Points, in no order, along strands that fork and pass close to each other.
Points whose rows are less than 42 apart are linked; no others are. Some points are linked to none.
Nat: [-23   0  -7  -1  14 -11  -3   8   1   4   5  10  28   6  13  -1  -6  -9
  -6 -13  -3  11   5 -19]
vad: [  1 -13 -12   0 -11   3   5  18  12  -5  -5  -4  -1 -17  13  -6   7 -26
  -7  -4  10   0  -7  -9]
sufom: [ -1   9  -4   3   3  11  -2   8   2  -5   6 -11  21   7   2  -4  -7   2
   5  16   6  -6 -10   1]
Rarel: [  3  16 -17 -11   7  -4 -12 -15   5  -3  13  -1   7  -1  -1 -11   7   7
 -14 -15  -3 -17   0 -11]
favi: [-19  23  12   1   1  -7  -9 -17 -11  -1  10  16  -5  -7  15  14   9  13
  -1   1   6  10  22  -3]
Vuk: [ -4  12  24  -3 -11  10  -5 -11 -12  11  -1   9   1   0   6   2   7   0
  -1   3   4   2  13  11]
vuve: [  6 -14   1  -6  11  15  24   4  11   3  -9 -16   8 -19 -13  16 -10   4
  -7  23  -8  -7  -1   7]
dapar: [ -7 -23   2   6  -7   1   9  13  24  -3   3  16   5   4   4  10   1  -7
  -5  10   2   3 -20  -8]
Bir: [ 23 -10  -8  -1  -8   3  -3   9 -11  -2 -10 -14  -6   2 -15  -8  -4  -6
  -7   3  -7   8   5  11]
mima: [-14  -6   8  -3   1  -8  -5   4  -1   8   7  -1  22  18  10  -2 -17   0
   3 -11   2  11   6 -11]
saza: [-17  24   0  -4  -3  -2 -11  -1  -8   6  21  14   7  -6  18   8  16   1
   3  -4  -5   0  15  -1]
Vef: [  7   0   2  16   1  -3  -2  16  -7  14   7 -15  -4 -15  -5   7  -8   3
  10   1  -3   1   6  21]
Supu: [ 19 -40   0 -14  -4  -4  12  -7   8   9 -17  -2  -5 -17  -1   1  -4  -9
  -4   1 -13  -6   1  -1]
regof: [ 17 -39  -7  -1  -1  -8  -3  -1  -2  -7 -15  -3  -8  -7   4   2 -10  -4
   7  -8  -8  -6  -9  -1]
vam: [ 15   2  -1  12  16   6  27  18   2   7   1  -9   0   6 -12   7 -12   2
   4 -13   3   5  -7   5]
Rezu: [ -1  -8   2 -13  13  23  17   4   7   9  -1   4  12 -14  -8  11   1   3
  -9  23  -8 -10 -16  15]
Fimuv: [ 18   7  -9   0   3   3   9  -5  -1  -9  -6   7 -22  -6   4   1  12  -5
  10  -6  -1 -15  -3  11]
gafin: [ -1   8   8  10   6   2  17  -3 -13   4  -3  19 -20   4  -1  15   0  11
   3   1   5   0   0  15]
non: [ -5  -5   2   5 -10   4 -22  -3 -14  -8  -2 -15  -2   3 -13  -1   5  15
 -10 -11 -10  -5   1   2]
Gim: [  6  11  12  12  -1   7   0  -5  -8  -6 -11   1 -20   1 -14   4  11   9
  -2  -7   7   4   5  13]
tek: [-17  -7  21   2   0   5   4  -8   0 -10 -11  -9   3  -1   8   6 -11  -5
   0 -14   1 -10   7  -9]
Kevo: [  2  11  -3  10  -8  -5 -20   7  17 -22   5 -31   5   4 -21  -3  -2   7
   2  -4 -12  12   0 -23]
boluf: [  6  -2   0  17   3   1   1  12  -8   5  -6  -7   1   4 -16   1  -7  12
  -4  16   8  19  -9  10]
Tes: [ -4   8   0  15  -3  -3 -13   4   3 -19  -5 -26  13   8 -12   2 -11   5
   5  15 -16   5  -5 -19]
dode: [ -1 -18 -15  -2 -11 -11 -24   8   6 -23 -10 -10  12  -2   2   0   6   1
  -9  -3  -8   5   8  -6]
popa: [-13 -20   3   1   5   3   7   6  12   0 -12  15   8  -5   3   6  -5  -2
   0  27   2  -4 -27   8]
taz: [ 14  23  -1   8   0   6  -4  10   6  -5   0 -19   8   4  -7 -10   5  -2
  11   5   3   2   2   4]
gez: [-14 -11   4  -5 -13  13  -9  -6  -3   0   5 -10   8  -7   0  -8  -9   7
 -16   5  22  -6 -13  -1]
todat: [ -9  -3   4  -7   3 -11 -13  -3   1 -10  -6  -4  21  20  -2  -4  -9   1
  -9  -3 -10   9  11 -15]
sen: [ -9 -13  17  24   3 -10   3  12   6  12   0  -7  -6 -14  -5  13  -8  11
   5  -2   4   5  -5  10]
rel: [  1  25   2  -9  12   1   9 -22   0  -7  -2   2  11   7   6 -10  -7  -3
  -3  -5   2 -11  11 -17]
kot: [ 18  12 -14  -2 -10  -2  -8 -16  -8 -12   4  -1 -28   9 -10  -7  11  23
   7   9  -1   3  -5  -2]
Goful: [  2  12  -2  17   5   7  -1   9 -19  12   0  12   3   2  -4   6  -3  12
   1  23  14  20  -2  22]
kub: [-20  18 -15 -10   2  -4   0  -9 -13  -2  21  23   1  -9  15   6  16   7
 -17  -4  -5   0   9 -10]
nebu: [  6 -13   4   3 -12  -1  16  18  22  10   7  -3  -1 -14   4  -2   9 -28
   3  -2   0   7  -4  -9]
Piv: [  4 -10   2   8 -11   2 -14   4   5 -16   8 -31  -1   5 -16   2  -1   8
  -6 -18  -7  -1  -4 -10]
buso: [ 13   2  -4  -4   4   6  24   8 -11   6   0  13 -18  -6   7   7   8 -18
   5  -4 -18 -12   1  10]
kaz: [ -4   6  13   0  -2   3  -2  -5  14 -21 -14 -11  11   0   3  -2   4  -6
   3   1   1 -10   7  -8]
pitu: [ -8   2   3   6  -1  10  -5  11 -17  14  13  -6   6 -13   8   9 -12  -3
   2   0   3  -6   6  16]
Sano: [ -6   3 -13   4  21 -17  -5 -22   6  -5  -9  12 -11   3   1  -2   2  10
   5 -18  -6  -8  -1 -16]
suvub: [ 26  -5 -10 -12 -13   2  -5   6 -11  14   8  -1  -4  10 -11 -13   1   0
  -7   9  -5   3   2  16]
Pezad: [ -3 -18  -5 -10  -1   1  -8  -4  -6   4 -14  18   1  -1   2  -2  -3  -3
  -3  21  -4  -9 -16  15]
gimos: [ 14   7   2   9  -3 -10  -8   7  10  15  -1   1 -10  10 -17 -13   8   6
  11   0  10  17  -9  12]
norop: [  9  -8   3  -7 -11  -4 -12 -19  -4   6  -7  10 -15   3  -1  -8   1  10
   3  17  -2  -8  -5  13]
tep: [  2  -4  -6  -6  -7 -13  -8  -5 -15  -2  10   2 -24  -3  11   8  -9   9
  15   8  -7  -7  11  10]
buver: [ -4  28   3  -3   0  -3 -13 -12   7 -12   0  13  -8   2  -8   3  30  11
  -2   0  -3   3  13   4]
miz: [  0  15   4  -4  -1 -12 -12 -15  -2  -4   5  -6 -16  -4   9   3 -10   4
  20  13  -3  -9  20  -1]
Kogiz: [ -7 -13  15  16   6  -7  -3   2   3 -15 -18 -10  -8  -2  -2  15  -9   0
  12 -13  -5  -4   3   3]
kir: [  3  -1 -14   3   2   2   6   3   1   2 -13   6  -6  -6  11 -10   6 -17
   3  -2   7  -9  -6  -1]
nok: [  5  -4  -4   2  -1  -5  11   6 -16   2  -2  18 -27  -9   6  18   9  -3
   3  -1 -10   2   8  21]
vip: [ 12 -16  -9  -3  -3 -15  -5   0 -10  25  11   4 -22  -7  -3   4  -7   7
   7   5  -9  -3   4  17]
Pera: [ 12  33   7 -10   7   1   3 -14   4  -1   8   1  -3  16   3 -11  -1  -7
  17  -4   6  -2  19  -9]
pifaz: [  1  13  -8  -8   3  -8 -11  -7 -13   3  13  -4  -4  16   0  -6 -10   7
   6 -11  -5  -5  15   1]
Vemo: [ -2  15 -18  -3  20 -17   7 -21   3 -10   1  23 -18  -8   7  -1  16  -3
  -4 -17  -8  -4   6 -18]
vumo: [-12 -21   7   4   1   0  11   3   3  -1  -8  -5   1 -16  15   3 -23 -21
   3   9   5  -8  -7 -11]
fotib: [ -2  15   0   0  10 -10 -13 -10   1 -17  -9 -15  15   7 -12  -7 -11   1
  -5   9 -19   4  12 -16]
Boned: [  5   1   6  -2  -2  17  16   8   9   3  19 -11  21   6   0  -6 -11   0
  -3   3  14  -3 -18  -5]
nid: [  3  12   1  -3  11  -8  -3 -11   7  -2   0  -8  -5  17  -8  -8  -5  -3
  16 -22  -1  -4  11  -7]
pifa: [ 19   4  -1  -2  17   9  22   4 -11  16   2   6   0   8  -8   4 -16   3
   3  22  -8   4  -1  17]
dato: [ 14 -17   2  -6 -10  14  17   7  25   4  22  -7  10   2  -3   2 -13  -5
  -7  13  11   0 -10 -12]
zuz: [ 18  11   9   4  11  19  26   3  -8   3   1  -5   8  14  -9  -3 -19   0
   1   3   7   1  -3   8]
tili: [ 12  13 -11  -6 -11   2  -6   1  -9   6  15  -1 -10   8   1  -8   6   5
   1   0   5  -2   6  10]
Zesa: [-12  -6  -7   8  14 -22  -7  -5   7  -5  -8   2  -3   4  -3   0   1   0
   5 -33   1   9   1 -13]
desa: [ 23 -21  -2  -6 -11  -1  14  16  26  10  11  -8   0  -6  -4   6  -6  -8
  -3   3  -1  10   3  -4]
notut: [ -3   0   9  -4 -10   9   3  10 -12  15  -5  10   9   3   7  -6  13 -18
 -13 -18   5  11   5   3]
tib: [  8 -11  -4  -5 -13   9  -7  13 -13  -8 -12  -9   8  -9  -2  -4  -6 -13
 -16   4   8   7   9  12]
fam: [ 11  -1 -23  -2   7 -12 -15  -6   3 -23 -13  -9  10   0  -8 -11   8   6
  -8  -7  -5   0   2  -9]
Fone: [ -2   3   1  -5 -12   9   5  10  15   3  14  -5  18   6   7 -13   8  -8
  -3  -9  11   0 -12 -12]
fopev: [-25  -1 -14  -1  18   7  10  10  -6  -3  -1  13  19  10  13   0   2 -17
  -9 -14  -9  -3  -7 -16]
Fovi: [ -6  15  16 -25 -14  -3   6  -9 -13 -11  19   5 -20   0  10   8  12  11
  13  -3   0  10  11   2]
Gagi: [  0 -15  -6  -8   0   8   9   9  -4  27   4  -2   4 -20  -7   5  -2   4
 -16   4   7   8  -1  14]
Guku: [ -6 -17  15   6   0   9  18   8  11  -3  -7  -7   4 -23   3  19 -13  -7
  -3  17   4  -5  -2   3]
Nuf: [ -5   7  -2  -3  -5  -2   2   4 -14  13  13   7 -12  -8  20   1  -9  -9
  13   9   4  -6   7   7]
rud: [  6   2 -12  -1  -2 -11  -7   0   7   9 -12  16  -6  17  -3 -14  15  -1
   2  -7  11  15  -8   5]
Midav: [ 13  15  -6   3  -2  -1  -2  -5 -12 -14   5   2 -36   9 -18   4  17  18
   7 -10   2  12   1   7]
ledoz: [ -3  17   7  -8  -4   3  -4  -2  22   0   1  -1  15   5   1 -16  23 -13
   1 -14   9   6   1 -13]
zulif: [-11  18  11 -13  -2 -10  -2 -28  -4 -18   8  14 -20   1   2  10   7  20
   4   0   5   8  15  -8]
Muki: [ 12  -3   8  12   4  -5  16  11  10  18  -2   1   1   4 -11  -4  -4   6
   3   0  12  18 -10   7]
roka: [  6  19   9  -5   7  21  14  -7 -12  -4  -1  -5  15  16   6  -3  -8  -5
  -3  -5   8 -11   5  -3]
mot: [-12   1  -7   8  -1 -11 -16   1  -7   6  -8  -1   2  -2   4  -2  -3   9
  -2  -3   9   4   4   6]
fipi: [ 18 -19   8 -10  -6  -6   5 -10  10  10 -15   4  -9  -3  -1 -10  -1 -10
   4  11  -3  -5  -3   5]
Masup: [-13  13 -17  -5   9   3   3 -13  -9 -10  -2  19  -2  -5   8   3  19  -1
 -15 -11  -4 -12   0 -11]
rus: [  4   3  -6   0  18  13  26   7  -5  19   9   6   1  -4   5   6 -16  -7
  10  17  -4 -13 -14  12]
zosas: [-12 -13  -2   0  22  17  22  12  -5  16   1  12   5 -11   1  14  -7  -6
  -4   9 -10  -6 -19   8]
papo: [-15   4  -2   1  -4  15 -13 -11 -16  -8   5  -8   7   2  -6  -1  -1  20
 -20  -3   7 -12  -5   2]
bop: [  6   8 -20   0   0  -8 -21 -18  -8 -15  -9   1 -10   4  -8  -8   8  15
  -5   9  -7  -1   6  -6]
Ganaz: [ -3  16  11  -6  -7   7 -12  -3   7 -10   0 -16  29  -2   4  -9   3  -5
  -4   9   5  -3  15 -10]
fonad: [ -9  20   5   0   9  -6 -13  -7  20  -5  -6   7  11  10 -12  -6  22   4
   3  -8  -1   5   3  -4]
vofu: [-15 -18   2   0  -7   6  -4  16  10  -4  18   8  20  13   7  12 -16   0
  -4  15   5   7 -13  -5]
beru: [  3 -39  -6   2  -9  -8 -19   9   7 -19  -7  -7   0  -5   2   8   2   3
   3 -10 -17  -2  -7  -2]
numu: [-24   6   4   9  -5 -11 -18  -9   3  12   4   5  -3 -10   9  -3   6  10
   7   3   6  -9  -4  -2]
lek: [ -2   5   5  -4 -11  13  -7  12  -8 -11  -7 -12  26  -4   9  -3   1 -13
 -11  -2  10   7  14   0]
setu: [-22 -12  18  16   5  -6  -1   9   3   3  -2   3   2   2   0  16  -1   7
   9  -8 -10  -6 -11   7]
vufu: [-10   5   9   0  -8   1  -1   3   4  14  -1   9  -1   0   6 -18  26 -18
   0 -11   1   5  -2 -12]
vova: [  4 -12  -1   3   3 -13   0   3  11  -4 -15  11  -6  22  -8  -5   2  -1
   7 -24   9  18  -8  -7]
Fomo: [-11  -7  13   3 -16   4  -3 -12   1  13   1  -2  -6 -11   4  -8   7   3
  -5  -1  11 -11  -9   0]
fupaf: [ -2 -24   6  -2   3  -4  14  -6   4  16  -8   3  -9  -8   9 -10 -13 -18
   6  10  -4 -10 -15  -9]

A fork is a point with three links, a tip a point with one. Leave the first point through the second and follow the links. Name the first fork or tip that comes.
mot / numu -> fopev
desa / nebu -> fipi
setu / Kogiz -> zuz
favi / saza -> Muki
dode / fam -> Boned
Muki / gimos -> Fovi

Follow the links from the first point to the second, and from the first to the third. Name the last point that the two ways share.
rus / Pezad / vufu -> fipi
vova / Bir / vuve -> zuz
vofu / buso / kub -> fipi
Midav / Muki / Pera -> zuz
